Each row is a point on a landscape with many valleys, with its height.
From any point a ball rolls to the lowest of the 4 points nearest to it. It stops when none of these is lower. Distance is the straight distance between rows; heights are no part of it.
J929 h=620: [-11   7  12  -2  -4  -1   2  -3  14 -10  -9]
J827 h=238: [  5  -5 -11  10   4  -3  -2  -5 -15   6  -3]
J671 h=45: [  4   8  11   4 -11  -6  10  -8 -16  24  12]
J704 h=427: [ -9  -7 -16  -4  -3   5   6 -28  14  10  -3]
J49 h=327: [  0  -6 -16   4  -2   0   3 -22  -1  16   0]
J590 h=338: [  1  -5  -9 -14   5   2  -7  21   7 -19  -1]
J375 h=499: [ 12  -8  -7 -20   2   0  -8  31  10 -22  13]
J587 h=404: [ -4   1  -4   2   1  -5  -1   4  -3 -10  -7]
J405 h=63: [ -7  -6  -3 -16   3  10  -4   2  21 -16  -7]
J522 h=918: [-12  16  22   5 -11   0   9 -13  28   1  -3]
J371 h=76: [ -9  12  22   1  -1   0  -1  13  17 -19 -11]
J300 h=408: [-11  11  11   0 -12  -5  13 -18  15  12   3]
J378 h=333: [ 26 -13 -12  27  21   5  -5 -11 -22  22  13]
J961 h=629: [-11  13  21   1  -4   3   1   3  22 -14 -10]
J554 h=578: [  4   9  12  13  -6 -11   5   2 -23   5   1]
J210 h=397: [ -7  -5 -12  -3   0   3   0 -15  10   0  -5]
J29 h=244: [ 16   7  11   7  -6  -3   8  -4 -31  22  18]
J769 h=133: [ -1   1  -1   6  -7  -6   6 -12 -10  10   1]
J155 h=546: [ -1   4   2   1   2  -8  -4  14  -7 -17  -9]
J331 h=313: [  6 -12 -22  10  18   0 -13  13  -8   0  -1]
J8 h=228: [-10   9   7  -4 -13  -4  13 -22  11  24   8]
J345 h=669: [ -1   9   9   8   0 -13  -3  15 -14 -13  -8]
J518 h=185: [ -5  -3  -7 -10   4   5  -4   4  10 -14  -7]
J310 h=99: [ 10   1   0   3  -5   0   9 -13 -21  30  16]
J923 h=293: [  0  -5 -15  -3   9   2  -8  12  -1 -11  -6]
J695 h=449: [ -5  10  10   9  -6 -11   4   1  -7  -4  -6]
J643 h=617: [-10  11  29  -1  -3  17  -1   2  36 -11 -11]
J969 h=307: [ 11 -11 -17  20  16   1 -10   1 -16  10  -1]
J4 h=64: [ -4  11  13   7 -12 -11   9  -8  -3  11   3]
J294 h=591: [-13   0   3  -6  -6   5   6 -19  22  -4  -8]
J127 h=430: [ -6  10  13   1  -1  -7  -3  17   2 -18 -11]
J513 h=151: [ -6   3   2   1 -10  -5   9 -18   1  12   1]
J906 h=470: [  7 -13   4 -28  -2  15  -6  20  25 -22  13]
J48 h=351: [  4 -10 -20  11   8   0  -6  -8 -10   9  -2]
J380 h=93: [ 18  -4  -4  19   5  -1   0  -4 -31  11   6]
J865 h=496: [ -2   1   8 -15   2   4  -5  21  13 -23  -4]
J267 h=321: [  2  -5 -13  -4   9  -3  -9  18  -6 -13  -4]
J566 h=316: [ -6   7   4 -10 -11  -3  14 -19   1  34  14]
J559 h=72: [ 15   8  10  -5  -2   4  11  -5 -28  32  22]
J541 h=528: [  0   4   8 -10   2  -4  -6  29   3 -23  -2]
J362 h=267: [  4  -4 -11  10   5  -3  -6   4 -16  -1  -5]
J762 h=377: [  8 -10 -17  12   5   1   1 -16 -12  19   4]
J501 h=797: [  6   3   5  14   0 -10  -1   7 -26  -2  -5]
J401 h=82: [  9   3   4   9  -6  -5   7  -8 -23  17   9]
J792 h=287: [ 12  -9 -16  16  14  -1 -10   9 -21   0  -2]
J856 h=275: [ -2  -6 -11 -13   8   4  -7  14   8 -16  -2]
J6 h=101: [ -7  -2  -9  -4  -7   0   7 -25   8  13   1]
J124 h=328: [ -2  -7 -15   2   4   1  -4  -3   0  -3  -7]
J282 h=171: [  3   2   0  10  -4  -7   3  -5 -17   6   0]
J544 h=440: [  2  -1   0 -13   4   0  -8  26   6 -24  -1]
J912 h=491: [-10   0  -1  -2  -3   2   4 -14  12  -4  -8]
J251 h=220: [-10   7  10   4  -9  -6   7 -12   4   2  -3]
J135 h=232: [ 14 -10 -15  20  11   2  -4 -12 -20  18   6]
J794 h=254: [ -9  -7  13 -23  -1  21  -4   6  31 -17  -5]
J238 h=294: [  8  -9 -18   6  16  -3 -12  21 -11  -7  -2]
J517 h=339: [ -8   2   7 -13   2   5  -5  10  15 -20  -8]
J374 h=445: [-11   3  19 -11  -1  15  -3   2  29 -17  -8]
J977 h=519: [ 14  -9 -17 -11  10  -4 -13  36   3 -16  15]
J117 h=342: [ -6 -12   8 -26   0  25  -5   3  32 -16  -2]
J848 h=104: [ -6  12  14   1 -12  -9  12 -12  -2  23   9]
J692 h=147: [  5  -1  -4   1  -7  -2   9 -19 -12  27  11]

Where does a ball stop that starts at each point below?
J238: J671
J912: J4
J48: J671
J541: J405
J331: J671
J566: J671

Call two points neighbours if one is among the 4 nearest of the other. Go from one point of each pair to the other, from neighbour to neighbour, staying as low as possible. Name the highest point that can't be avoided.
J405, J371: J517
J405, J671: J238
J6, J671: J513
J4, J671: J848
